A landscape with many valleys, sampled at points; each row gives a point and its height.
A ball rolls from a point to the lowest of its 5 nearest points, and stops where none of them is lower. Distance is the straight distance between rows; heights are no part of it.
Faf (h 2.85): 9 2 10 3 11 -13 1 -14 8 2 0 -2 4 8 4 -7 12 0 -12 -1 8 -19 2 4 -7 5 8 2 2 7 -3 -5 -2 0 -12 13
sak (h 3.37): 0 5 -7 -2 4 -6 1 -4 -2 -6 -9 -12 9 3 -2 -7 1 12 -1 5 12 4 5 2 -7 2 -14 11 4 4 -15 0 0 3 -6 -4
sus (h 5.15): -19 11 -5 0 -16 23 0 26 -9 7 -1 -1 -4 -8 -14 3 -11 5 18 3 -3 33 6 -7 5 -8 -9 -9 2 -18 1 -1 14 -2 9 -16
mibi (h 4.18): 4 10 -8 -7 -1 -9 -4 -22 12 4 5 -26 -13 15 3 -13 4 1 -2 -10 -15 -5 -14 24 -3 33 23 -9 2 14 0 -6 2 -5 -19 -7
kir (h 4.67): -13 -15 7 3 1 21 2 19 -20 20 14 17 -14 -26 -16 29 -18 -16 6 11 -4 14 19 -7 -2 -26 3 -13 2 -18 35 9 0 -9 21 -14
Zekoz (h 4.58): -9 6 12 4 2 9 5 3 3 8 -4 -5 13 -3 -19 7 -1 2 0 0 9 -3 16 -2 -4 -7 -10 -10 12 -11 -10 7 13 -10 -1 -3
gato (h 1.91): 13 -12 22 4 9 -19 -4 3 22 13 1 23 1 7 13 -8 20 -14 -11 -2 -3 -35 -4 -5 -5 6 24 2 -5 4 -8 -10 -1 9 5 29
kopep (h 1.81): 21 -4 10 -5 -5 -18 -15 -1 16 4 17 16 -1 13 17 -2 22 -27 -17 -14 -23 -29 -26 13 8 17 34 2 -1 -2 5 9 -10 -4 2 25
dad (h 2.17): 5 4 4 -5 9 -10 -7 -4 7 9 9 5 -6 9 0 2 25 -14 -5 -8 -9 -12 -14 18 3 5 22 -2 0 -9 8 7 -4 -6 -3 11
puvuz (h 1.85): 7 -5 3 0 4 -9 11 0 -7 -2 -8 0 11 -3 4 0 -3 3 0 10 22 -6 7 -13 -8 -17 -13 9 0 2 -12 1 -4 7 -1 7
pusas (h 5.21): -8 6 -14 -10 -2 9 -6 5 -5 2 -1 2 -17 -11 0 3 12 0 10 0 6 14 -12 10 2 -11 3 8 -3 -18 17 6 -4 0 16 2
nam (h 3.61): -1 2 -5 -1 -13 8 30 22 -9 -9 -6 3 24 2 0 1 -28 11 11 13 7 25 8 -30 -3 -10 -28 5 4 -1 -13 3 -5 10 7 -12
nub (h 1.26): -4 14 -5 -1 -5 6 -1 -4 4 -9 -1 -21 9 6 0 -15 -7 24 -2 -4 -1 8 7 5 -8 11 -13 -2 8 5 -21 -9 5 2 -20 -11
fab (h 4.74): -4 -7 10 8 -11 1 22 6 -11 -6 -5 3 40 2 -2 -2 -32 9 -4 17 14 -1 19 -32 -12 -18 -32 -1 4 12 -25 7 6 3 3 -9
davu (h 7.83): -19 8 12 11 -20 21 6 17 7 6 2 3 32 4 -27 10 -19 10 6 -4 -10 20 23 -4 5 -1 -18 -25 15 -5 -6 5 31 -14 5 -24
toram (h 2.16): 23 -13 -19 -1 12 -6 -11 -17 -15 -30 -8 -10 -12 2 13 -10 2 14 -12 -5 -5 -8 -13 1 5 21 -7 20 -12 26 9 -8 -12 9 -11 -6
Gez (h 3.88): 10 10 -3 -4 5 -8 -6 -18 10 5 6 -22 -6 17 -1 -10 13 -6 -7 -9 -17 -8 -8 24 3 23 20 -10 5 2 -1 -2 0 -10 -17 2
Nife (h 5.10): -14 5 -3 -2 -19 20 19 27 -8 0 -7 3 6 -7 -10 -1 -22 -1 15 8 1 31 9 -23 -1 -7 -16 -4 3 -19 2 4 8 2 11 -16
kup (h 4.01): -10 17 -6 -2 -4 10 -5 -8 10 0 2 -30 4 8 -10 -9 -5 21 7 -8 -8 1 3 13 -4 13 -7 -13 9 5 -19 -7 9 -4 -21 -10
labam (h 5.17): -14 0 14 2 4 22 -11 16 2 12 11 3 -2 -11 -21 25 -11 -2 8 2 -12 18 24 9 5 -8 -9 -23 6 -16 10 6 21 -18 4 -21
tafel (h 4.38): -13 6 -1 -5 6 12 -8 8 -9 8 14 9 -20 -15 -6 15 8 -4 9 2 -4 15 -9 11 1 -21 8 -6 0 -19 16 4 2 -9 16 1
Musaz (h 6.38): -10 2 -5 -3 -16 16 22 19 -2 -11 -7 -2 30 6 -3 -7 -22 21 12 0 -2 24 6 -15 -6 -2 -24 -2 10 6 -22 -7 3 8 -8 -11
duz (h 6.88): -23 3 3 8 -36 32 15 27 10 4 -2 14 25 5 -9 -2 -24 16 31 -3 -20 43 12 -17 4 3 -12 -15 7 -1 -11 -12 21 5 9 -22
tegul (h 5.45): -10 2 -5 -1 -28 25 31 33 -9 -4 -6 4 18 1 -8 -2 -30 10 20 7 -7 37 6 -32 2 -6 -19 -3 8 -9 -6 -3 5 8 13 -14
mukit (h 4.83): -16 14 -6 -2 -19 17 3 9 6 -5 -3 -9 15 5 -3 -8 -7 23 20 -9 -5 19 7 0 0 5 -15 -8 9 -1 -23 -8 11 -1 -13 -17
nek (h 2.43): 11 -6 15 3 12 -19 2 -9 7 0 -11 9 5 2 11 -8 12 -5 -4 1 14 -25 -2 -9 -7 1 10 7 1 7 -9 -8 -7 7 -1 22
pupez (h 1.40): -15 17 -5 4 -20 21 -3 2 8 -5 6 -22 26 13 8 -17 -16 29 8 -15 -12 15 9 1 -8 13 -18 -18 11 13 -31 -19 10 5 -22 -20
lisak (h 2.42): 8 4 20 4 9 -10 -7 2 17 12 8 19 2 4 3 6 27 -19 -7 -5 -5 -25 -10 7 8 3 22 -6 -3 -5 1 -1 -2 -10 2 22
gafar (h 4.50): -16 13 -15 -3 -15 18 -10 14 0 1 -3 -3 -5 -6 -2 -4 -1 12 25 -4 -1 31 -8 2 0 3 -7 1 0 -11 -12 -2 8 4 -7 -8
paz (h 3.15): -11 -4 11 -1 4 10 -3 13 -8 14 9 18 -15 -16 -11 22 5 -16 3 6 4 3 7 2 2 -21 8 -10 -2 -19 27 7 -1 -6 20 1
Natut (h 5.93): -13 -12 6 6 2 32 -9 24 -8 14 24 13 -19 -25 -19 33 -24 -11 8 8 -14 31 27 -2 -3 -18 -2 -14 -2 -14 28 6 12 -11 15 -21
vilu (h 2.72): 13 -2 -17 -5 12 -8 -8 -21 -1 -17 -7 -15 -15 8 13 -15 6 11 -9 -6 -6 -2 -11 9 -1 23 1 16 -7 17 0 -5 -13 6 -15 -2
fak (h 6.20): -17 -1 12 5 -12 24 -4 21 -3 6 5 10 8 -12 -27 19 -18 2 14 4 -11 23 24 -4 5 -10 -13 -17 8 -14 9 10 20 -14 11 -24
dedon (h 1.03): -6 2 18 4 11 2 -1 3 6 13 7 10 -3 -8 -14 20 12 -12 0 3 1 -4 7 13 4 -9 9 -15 3 -14 12 4 15 -16 2 6
leke (h 3.96): -10 -12 17 6 9 13 2 17 -12 22 7 19 -7 -20 -16 27 -20 -23 0 17 2 1 24 -9 3 -25 4 -9 0 -15 28 8 6 -15 19 -4
vud (h 2.55): 18 -15 4 4 16 -16 -2 -20 -3 -14 -9 -4 3 -4 15 -9 5 6 -12 6 15 -23 0 -4 -7 4 -9 18 -3 24 -10 -11 -13 10 -6 10
kila (h 4.22): -13 10 0 -1 2 3 -1 4 1 7 0 -5 1 -7 -13 7 3 1 10 -2 3 13 5 3 3 -8 -3 -5 4 -14 -4 3 12 -12 0 -13
Rako (h 5.99): -14 7 4 3 -8 7 11 7 0 -7 -4 -12 24 9 -14 0 -13 14 2 -3 5 11 13 0 -4 -5 -21 -10 12 -2 -19 2 10 0 -10 -9
las (h 4.45): 0 10 -21 -8 1 2 -20 -5 5 2 -5 -3 -23 -1 9 -7 16 2 9 -9 -6 14 -23 20 3 3 17 7 -8 -9 10 4 -2 7 1 6
konup (h 1.86): 10 -1 -19 -2 6 -11 -8 -13 2 -9 -1 -4 -14 4 14 -7 12 3 -6 -9 4 -4 -12 10 5 6 11 17 -6 5 7 0 -11 12 -3 6
tozo (h 1.55): 6 0 -17 -5 7 -6 4 0 -6 -13 -10 5 -15 -5 12 -5 5 0 3 3 17 11 -10 -2 -3 -9 -6 18 -4 -2 4 2 -6 15 13 4
tel (h 4.89): -6 18 -16 -11 -1 8 -16 -3 9 8 4 -10 -18 -1 -3 0 12 1 16 -8 -10 13 -15 24 7 3 16 -6 -6 -10 4 3 10 -3 -7 -3
ped (h 2.30): -2 -5 -4 -5 -1 -4 10 9 -12 12 -6 14 -20 -11 6 3 -1 -17 7 8 20 4 -4 -9 0 -24 2 6 -9 -18 14 3 -8 7 28 12
gugat (h 2.75): -8 -7 6 -3 0 6 4 9 -11 19 5 22 -19 -17 4 13 5 -23 3 10 13 -2 -2 -10 2 -29 9 -7 -2 -15 30 -2 -14 6 32 14
mitub (h 3.62): -4 12 8 6 8 -5 -2 -7 10 3 1 -14 9 7 -14 -1 13 2 -3 -1 -2 -9 5 18 0 2 6 -11 7 -6 -8 5 13 -13 -14 4
Zim (h 2.73): -8 14 14 5 7 8 -6 -2 8 6 4 -6 0 -4 -19 9 12 -4 4 -4 -11 0 8 20 5 -4 7 -18 3 -10 0 4 19 -19 -10 -4
piba (h 1.87): -13 12 -6 -5 -5 12 -3 4 5 -1 -4 -14 3 2 -4 -5 2 18 10 -1 0 15 6 4 -2 5 -9 -5 2 -8 -15 -6 10 -2 -12 -10
nak (h 0.41): -11 4 8 7 -13 5 17 7 -1 -1 -5 3 34 6 -14 3 -21 7 0 4 9 8 19 -19 -5 -14 -20 -6 15 0 -17 10 11 -7 -1 -7
koso (h 3.31): -13 -1 15 3 3 3 10 6 -3 15 -4 12 1 -15 -21 17 -2 -8 2 11 14 -5 20 -8 -1 -19 3 -7 -2 -16 7 3 4 -11 11 -2
kog (h 1.93): 4 -5 12 -2 3 -10 -4 8 8 18 3 33 -9 -7 14 7 20 -21 -3 0 3 -23 -12 -8 0 -13 18 1 -2 -10 11 1 -7 9 28 23
bune (h 3.95): -13 3 1 -2 -2 5 9 12 -7 13 0 7 -4 -13 -11 14 -5 -9 7 9 9 9 11 -13 4 -20 -3 -4 -1 -21 17 9 7 -5 12 -6
Ginun (h 2.53): -5 -1 15 0 10 -6 2 -1 2 12 1 16 1 -5 -2 9 14 -17 -5 2 5 -18 5 0 1 -14 10 -2 -2 -7 6 3 4 -4 9 19
Nebi (h 2.61): 0 -2 -6 0 -10 0 23 20 -17 0 -5 2 -3 -9 -1 2 -17 -10 11 22 19 14 11 -30 -1 -21 -17 1 -2 -11 3 -2 -8 11 17 -1
Bet (h 2.34): -4 -7 10 1 8 -5 1 7 3 16 7 20 -12 -10 1 15 16 -18 1 4 6 -9 0 0 7 -18 12 -4 0 -14 15 3 -5 -4 18 16
gava (h 3.13): -4 -3 4 4 -10 1 20 12 -14 12 -11 5 2 -6 -1 7 -17 -17 7 22 22 5 16 -24 0 -20 -11 2 -3 -13 5 3 -3 6 18 2
lumel (h 3.11): -4 3 10 -9 7 11 -13 2 1 12 13 16 -12 -13 -3 21 16 -13 2 -3 -8 2 -15 17 3 -10 23 -8 -6 -17 21 6 2 -12 12 3
bazaz (h 1.65): 21 -11 -14 1 13 -8 -9 -15 -21 -24 -11 -9 -7 -2 10 -8 0 18 -12 3 8 -8 -7 -5 1 10 -15 20 -11 25 -4 -9 -16 8 -7 -4
Mufo (h 1.82): 5 -4 -4 -7 3 -16 5 -2 -3 -4 -8 9 -8 -5 8 1 5 -9 2 4 19 -4 -5 -6 2 -17 0 9 -1 -6 1 0 -11 10 11 17
Rin (h 3.33): 13 5 9 1 3 -15 1 -20 14 4 14 -18 -5 21 4 -9 12 -17 -18 -10 -24 -19 -21 21 -3 35 32 -10 3 9 7 1 -3 -10 -9 9
mimu (h 2.68): -4 -6 10 -2 5 -6 11 4 -2 15 -4 15 -6 -11 0 11 5 -16 2 9 19 -11 8 -11 0 -21 7 4 -1 -10 5 6 -3 2 19 10
pek (h 3.97): 6 0 -23 -9 -4 -10 -16 -19 9 1 5 -13 -13 17 16 -10 9 -3 -2 -18 -20 -4 -28 25 10 22 30 8 -3 3 14 9 -7 2 -4 2
Kinep (h 2.54): 30 -22 -11 4 14 -23 -9 -25 -9 -26 -4 -3 -12 3 21 -10 6 6 -19 -9 -11 -22 -11 -4 9 23 1 19 -14 37 16 -5 -17 8 -6 -2
sadal (h 2.02): 0 -5 -11 -3 -2 -6 15 7 -15 -10 -9 5 -10 -6 4 -2 -3 -1 4 13 26 13 -3 -18 -6 -15 -17 12 -4 -1 -2 -1 -9 16 12 4
gogud (h 3.10): 21 -16 -3 11 17 -12 -5 -31 -15 -22 0 -16 7 9 13 -17 2 11 -27 1 -4 -35 -2 -5 -8 26 -9 11 -12 43 0 -15 -11 5 -13 -1
pedam (h 3.16): 14 -5 4 4 12 -16 -1 -23 11 -11 10 -20 -5 22 13 -18 11 -8 -23 -4 -12 -22 -11 11 -3 28 18 4 1 24 2 -1 -14 -4 -17 8
tegi (h 2.21): 4 -5 17 0 10 -19 1 3 10 17 -6 23 -1 -3 8 5 11 -17 -3 3 14 -20 -1 -9 -3 -9 15 1 -4 -6 -2 -7 -4 7 13 23
manu (h 6.13): -17 0 -2 -2 0 25 -6 22 -13 8 11 7 -19 -17 -20 18 -12 -2 18 7 -6 26 11 -1 2 -15 -1 -12 -3 -23 22 4 11 -14 13 -13
suzed (h 3.49): 11 -7 8 8 13 -10 -2 -12 -14 -12 -10 -7 18 1 6 -12 -8 14 -13 10 16 -22 3 -11 -14 -3 -24 9 -8 28 -18 -11 -9 7 -10 0
Momuv (h 6.94): -9 4 4 8 -2 6 14 0 -8 -13 -2 -14 41 2 -4 -9 -23 25 -7 1 9 7 14 -12 -12 -8 -31 -5 7 14 -29 -3 -1 2 -13 -12
bedes (h 2.62): 5 -6 -7 -1 -2 5 23 13 -19 -23 -11 1 13 -3 6 -1 -21 10 6 20 20 16 7 -23 -8 -14 -33 12 -4 12 -18 0 -8 14 4 -6
Kuni (h 6.46): -21 12 -4 -3 -17 17 2 16 5 6 -4 -1 13 2 -14 -1 -11 13 19 -5 -8 24 14 3 3 -1 -16 -10 10 -12 -17 -4 20 -5 -2 -19
midu (h 3.82): -4 4 -11 -1 -9 6 11 12 -13 -13 -9 -4 10 0 2 -11 -11 14 9 4 13 25 4 -14 -5 -5 -27 12 1 1 -16 -3 -4 6 -4 -8
zazi (h 3.66): 3 10 16 4 11 -1 -6 -6 10 12 11 -8 0 5 -17 8 20 -9 -9 -4 -18 -10 -4 27 2 9 17 -19 1 -1 0 2 15 -22 -8 2
mim (h 0.63): 4 4 -4 -7 0 -5 -13 -5 4 6 8 11 -12 0 4 3 19 -9 0 -10 -10 -3 -20 18 7 -4 25 2 -4 -13 21 10 -6 -4 9 13
zukot (h 2.59): 21 -10 -1 4 17 -20 -3 -26 -2 -16 -1 -11 1 11 12 -13 3 3 -17 -5 0 -24 -6 5 -3 19 3 15 -8 26 -1 -10 -13 6 -14 7
Zoso (h 0.89): -13 13 3 -7 -6 16 -13 11 2 9 6 -6 -8 -8 -17 11 3 4 15 1 -10 16 2 9 6 -4 -4 -13 1 -15 0 3 19 -12 0 -16
labu (h 2.76): 3 13 0 -1 6 -1 1 -22 6 -3 4 -30 3 11 -3 -14 1 9 -12 -4 -3 -10 0 13 -11 14 2 -4 5 9 -14 -3 0 -7 -21 -2
seli (h 4.61): -10 -9 20 3 10 14 -3 12 1 14 6 9 -4 -16 -28 26 -8 -8 2 6 -1 8 24 1 0 -15 -5 -17 4 -15 14 5 13 -22 8 -10
sevat (h 1.63): -17 5 2 1 -21 31 8 32 -17 9 3 7 1 -11 -15 4 -21 -2 20 7 -10 33 11 -18 7 -7 -18 -12 2 -24 9 2 16 -5 14 -21
gife (h 2.81): 6 -1 -29 -6 1 0 -14 -18 3 -17 -4 -15 -24 3 13 -15 2 15 3 -9 -13 10 -16 7 3 23 1 20 -11 13 2 -7 -9 14 -20 -9
mava (h 7.20): -14 15 5 7 -6 16 0 6 6 3 0 -13 10 -1 -24 3 -8 15 4 -8 -8 9 16 10 1 -2 -11 -23 13 -8 -15 7 22 -11 -11 -18
daf (h 7.84): -12 3 2 5 -20 13 23 7 -3 -10 4 1 52 14 -7 -2 -34 28 0 -1 0 17 15 -19 -9 -7 -30 -9 10 11 -26 4 5 8 -4 -14
fegav (h 2.79): 12 -3 -5 6 10 1 -5 -17 -14 -22 0 -17 12 6 6 -14 -3 16 -14 0 8 -13 3 -2 -7 13 -23 6 -8 26 -13 -12 -12 1 -19 -7
vubu (h 3.12): -8 -1 5 0 4 -5 11 5 -3 8 -5 5 3 -7 -9 6 2 -5 3 6 16 -2 11 -5 0 -15 -4 -4 1 -13 2 2 -4 -4 9 6
gebik (h 2.74): 12 -5 -14 -10 -10 -10 -19 -9 6 0 12 10 -13 8 17 3 17 -16 -9 -24 -21 -8 -39 18 15 5 33 6 1 -7 17 19 -12 7 12 18
likas (h 3.05): 1 2 -15 -5 -8 10 -9 0 -2 -20 -4 -15 -4 1 9 -14 -4 28 7 -3 0 15 -6 2 -6 18 -14 11 -2 14 -17 -11 -5 8 -21 -12
zirug (h 7.38): -23 7 -8 7 -31 31 14 26 11 -1 -6 13 11 5 4 -8 -18 14 40 -7 -14 38 2 -14 3 6 -13 -7 5 -1 -19 -18 18 6 -3 -10
Koga (h 8.26): -17 9 2 2 -25 20 13 13 7 -4 2 -3 40 12 -11 -10 -24 26 15 -9 -6 23 15 -9 -3 1 -21 -14 17 1 -24 -1 20 -2 -5 -22
biz (h 4.03): -9 -5 0 4 -11 16 14 22 -19 17 -1 10 -9 -19 -10 14 -22 -20 8 16 8 8 19 -18 4 -26 -5 -5 -3 -19 23 8 -3 -1 20 -6
venut (h 2.88): 15 -6 6 8 10 -23 -2 -17 14 -6 5 -5 4 16 16 -15 14 -6 -20 -6 -2 -32 -7 5 -5 24 14 5 -1 17 0 -5 -9 0 -9 14
kozu (h 2.78): 12 4 18 6 11 -9 1 -6 18 10 12 3 -2 11 2 -7 22 -20 -13 -8 -10 -28 -10 19 3 16 26 -11 7 -1 0 3 4 -8 -6 18
sakab (h 0.86): 6 3 -4 2 6 -8 0 -16 -2 -12 -1 -21 7 8 4 -17 2 14 -12 -3 2 -12 -2 5 -7 15 -8 10 0 20 -7 -5 -8 0 -18 -2
Fufak (h 0.83): 16 -10 -4 -5 -7 -18 -15 0 11 2 9 29 -5 1 33 6 16 -23 -18 -19 -20 -25 -29 0 6 3 28 7 -3 -5 7 16 -16 10 22 30
foveg (h 2.09): 12 -5 -12 -3 2 -9 6 0 -18 -18 -13 -2 -5 -4 10 -1 -4 10 0 10 21 9 -6 -14 -1 -8 -22 19 -6 12 -9 -4 -13 15 1 -3
sil (h 3.74): -2 16 6 -7 10 7 -15 -2 7 12 8 -9 -9 2 -13 11 17 0 4 -3 -14 1 -11 28 7 5 19 -14 0 -10 7 4 12 -11 -6 1
mag (h 2.52): 0 -8 25 3 9 -12 5 -2 12 11 -2 17 6 -4 -3 5 10 -10 -6 8 11 -25 9 -6 -3 -14 10 -7 -1 -5 -5 -2 5 -1 2 18
Pekop (h 3.17): 1 10 -16 -6 1 -4 -7 -9 4 -5 -3 -13 -9 4 2 -7 11 9 4 -5 1 7 -13 15 1 10 6 5 -2 -4 -3 -1 -5 3 -9 -2
mub (h 2.12): 9 -6 -9 -5 0 -22 -5 -5 2 -1 -1 13 -12 0 14 1 20 -16 -7 -10 2 -10 -22 4 7 2 18 15 0 -7 12 8 -17 10 15 19
runal (h 3.77): -8 0 19 8 6 0 9 1 2 13 -8 9 15 -7 -16 9 -6 -5 -1 10 10 -11 19 -11 -1 -13 -7 -12 7 -7 -2 5 14 -16 8 2
ruf (h 2.37): 23 -15 -18 -5 7 -26 -7 -18 -2 -17 -5 1 -13 5 24 -5 9 -1 -16 -13 -3 -13 -19 4 9 14 9 21 -7 13 11 -2 -18 14 1 13
Bav (h 2.25): 25 -19 -16 7 10 -11 -14 -22 -18 -31 -11 -6 -13 -3 14 -11 1 10 -17 -6 -8 -20 -12 -3 15 19 -10 27 -16 38 14 -5 -15 11 -8 -7
suk (h 2.45): 20 -5 -5 -3 -3 -18 -9 -9 11 -4 4 9 -5 9 21 -3 15 -15 -17 -17 -17 -23 -25 10 4 18 26 9 -3 5 14 7 -13 6 0 16
keka (h 4.96): -12 9 4 2 -3 6 9 3 1 0 -5 -4 16 -4 -14 4 -2 4 6 7 10 4 13 -3 -3 -6 -11 -8 3 -12 -12 5 12 -8 -3 -6
zek (h 3.58): 12 -5 -16 -7 0 -15 -9 -24 6 -11 4 -20 -14 11 12 -16 4 4 -7 -10 -15 -2 -17 16 0 28 19 7 -6 16 9 -1 -11 5 -15 -3
zeze (h 0.79): 15 -5 -13 -4 5 -6 -14 -32 -3 -19 2 -29 -10 16 10 -17 -5 15 -17 -9 -12 -9 -11 7 -3 36 -3 6 -7 31 7 -12 -10 -2 -23 -13
Nuv (h 3.06): -3 10 -24 -8 -3 1 -11 -4 5 -6 -5 -9 -16 2 5 -10 9 9 15 -4 0 18 -11 10 1 6 1 14 -8 -5 -4 -4 -1 4 -8 0
pimu (h 4.49): -2 10 -25 -8 -9 9 -18 -10 8 -2 3 -17 -22 5 12 -17 4 12 17 -12 -8 18 -16 19 5 17 8 3 -8 3 -4 -6 0 3 -24 -3
vedel (h 0.92): 15 -6 -21 -4 8 -9 -6 -8 -5 -25 -10 -4 -15 -5 14 -9 5 11 -1 0 10 4 -11 -2 2 2 -6 26 -10 8 0 -2 -16 17 0 7
Vur (h 1.76): 22 -24 -12 -3 0 -33 -14 -9 12 -11 0 18 -8 2 36 -5 11 -16 -18 -17 -14 -27 -22 0 6 15 20 20 -5 13 8 8 -25 20 10 18
mozum (h 3.03): 8 8 12 -3 4 -5 -13 -6 10 10 15 -5 -6 8 -5 5 21 -17 -12 -13 -23 -18 -17 33 9 14 34 -13 6 -5 12 6 2 -18 -6 10
kiv (h 1.42): 3 -4 -4 -1 -12 6 34 22 -20 -10 -9 0 12 -5 7 -1 -29 0 8 24 21 17 10 -35 -2 -15 -31 5 -4 0 -11 0 -8 16 10 -11
Med (h 1.51): 12 -10 11 -4 1 -23 -10 0 17 7 -4 24 -6 5 23 -2 17 -18 -14 -8 -8 -31 -16 -4 2 1 26 9 -3 3 -3 0 -10 13 12 24
tamot (h 2.95): 1 10 -8 -4 1 2 -7 -17 2 -6 -1 -28 -5 14 4 -20 1 12 -5 -3 -4 1 -2 12 -4 19 -4 4 4 10 -10 -7 -2 1 -24 -7
zira (h 2.49): 20 -5 4 5 5 -23 -6 -12 15 -5 7 7 -2 16 20 -11 9 -19 -19 -13 -11 -31 -16 5 1 26 26 8 -1 14 0 0 -11 3 -3 21
Fuvof (h 3.08): 2 -1 9 6 8 -6 9 -12 5 -1 -7 -6 18 1 -8 -7 -3 5 -5 5 19 -13 13 -9 -11 -9 -11 0 7 10 -19 -1 -2 -1 -9 11
vizar (h 4.60): -5 8 -21 -3 -14 10 -17 -14 7 -6 -2 -25 -16 13 15 -21 -9 19 12 -12 -12 14 -9 5 0 31 -5 5 -9 25 -13 -18 -2 6 -34 -16
pade (h 1.48): 13 -6 -8 2 12 -22 0 -6 -4 -6 -9 9 -9 -1 15 -4 6 -6 -4 2 14 -5 -7 0 -3 -7 -2 20 -7 9 0 -4 -17 14 8 13
nanil (h 4.54): -13 -1 16 6 -4 13 6 14 -5 12 3 11 14 -11 -25 18 -11 -5 7 13 6 11 28 -8 3 -16 -9 -12 9 -16 4 10 14 -18 8 -16
sem (h 2.26): -2 -13 25 2 6 -7 -2 6 14 21 -3 36 0 -7 1 10 10 -23 -3 10 5 -25 8 -12 -1 -20 17 -10 -4 -12 7 -5 5 3 15 19
dulev (h 1.95): 21 -13 -11 6 16 -22 -7 -16 -2 -14 -6 4 -8 1 20 -7 8 0 -11 -4 2 -22 -6 -2 4 12 0 20 -5 22 5 -4 -18 13 2 10
nulut (h 2.56): -8 9 7 1 7 4 -6 2 5 6 3 -3 -2 -5 -11 10 16 -2 6 0 -6 -1 -2 19 4 -4 7 -8 4 -15 5 4 9 -12 -6 4
sile (h 3.98): -6 -1 2 3 -14 7 27 13 -9 2 -4 4 21 0 -4 4 -23 2 5 15 16 14 18 -25 -3 -14 -21 -1 6 -8 -10 10 1 0 7 -8
zego (h 3.93): -7 -18 31 13 4 3 7 11 0 28 -1 25 0 -13 -13 18 -7 -20 -2 19 7 -16 27 -19 -3 -25 9 -13 -2 -7 14 0 14 -11 14 4
zer (h 2.57): -4 7 -3 -8 6 -11 2 -3 -1 1 -2 -4 -4 -3 -5 3 12 -1 0 1 11 0 -5 4 1 -2 4 5 3 -7 0 2 -4 -4 1 8
bavu (h 3.29): -2 9 -8 -10 1 -3 -18 -6 7 11 14 -5 -15 4 -4 6 17 -8 3 -14 -20 1 -25 30 11 9 31 -7 -1 -8 14 6 2 -5 -1 3
gol (h 1.66): 8 -3 -23 -6 2 -2 -10 -3 -8 -17 -6 -8 -13 4 11 -7 1 15 -1 -5 2 14 -14 4 2 8 -9 20 -7 6 -7 -5 -7 13 -7 -5
boki (h 0.87): 6 -3 -13 0 2 0 -5 -4 -20 -23 -10 -12 5 3 6 -12 -6 20 -3 4 10 10 -6 -3 -7 6 -24 14 -2 18 -13 -10 -12 9 -10 -6
supa (h 2.83): 2 1 -4 4 7 0 -7 -28 -1 -14 4 -34 1 13 4 -19 -6 15 -15 -6 -4 -13 0 8 -12 23 -5 -2 1 27 -8 -14 -9 -3 -24 -10
bazad (h 4.94): -9 -5 23 6 14 13 -7 12 9 13 13 9 1 -9 -24 32 -5 -8 -3 3 -10 5 27 15 2 -14 -3 -17 2 -7 9 7 21 -24 4 -10
vivad (h 2.08): 0 3 17 1 10 2 -7 2 8 12 6 16 -6 -4 -5 16 22 -14 -3 -3 -3 -12 -4 16 6 -7 20 -8 2 -16 13 6 3 -13 8 16
ziz (h 2.70): 17 -2 -13 -5 3 -20 -6 -19 9 -6 5 -5 -13 12 14 -9 17 -1 -13 -12 -10 -10 -17 12 4 20 24 12 0 9 8 5 -12 5 -7 10
levem (h 1.79): -2 -6 16 9 -3 -6 18 6 -5 7 -12 6 20 0 -9 3 -24 -3 -4 21 22 -8 22 -29 -8 -22 -20 1 2 -1 -16 4 4 3 9 3
kalu (h 3.64): -7 -10 17 4 -6 3 16 9 -9 28 -7 14 -2 -13 -11 11 -20 -26 7 26 22 -8 24 -32 -3 -24 -1 -10 -2 -6 14 8 5 4 21 3

Call two points neighbours if one is among the 5 nearest of the other. Go from one point of each pair to the other, from neighbour to neighbour, staying as low as possible. Name the highest point that can't be avoided.
mim and sevat | Nife
Fufak and vedel | mub
kiv and mim | Nebi
Zoso and mim | nulut
nak and boki | puvuz
vedel and zeze | toram
boki and vedel | bazaz

For each start below, name the point where the ball stops.
leke | Fufak
Zekoz | vedel
bune | vedel
runal | vedel
kir | Fufak
zego | Fufak
mag | Fufak
Fuvof | vedel
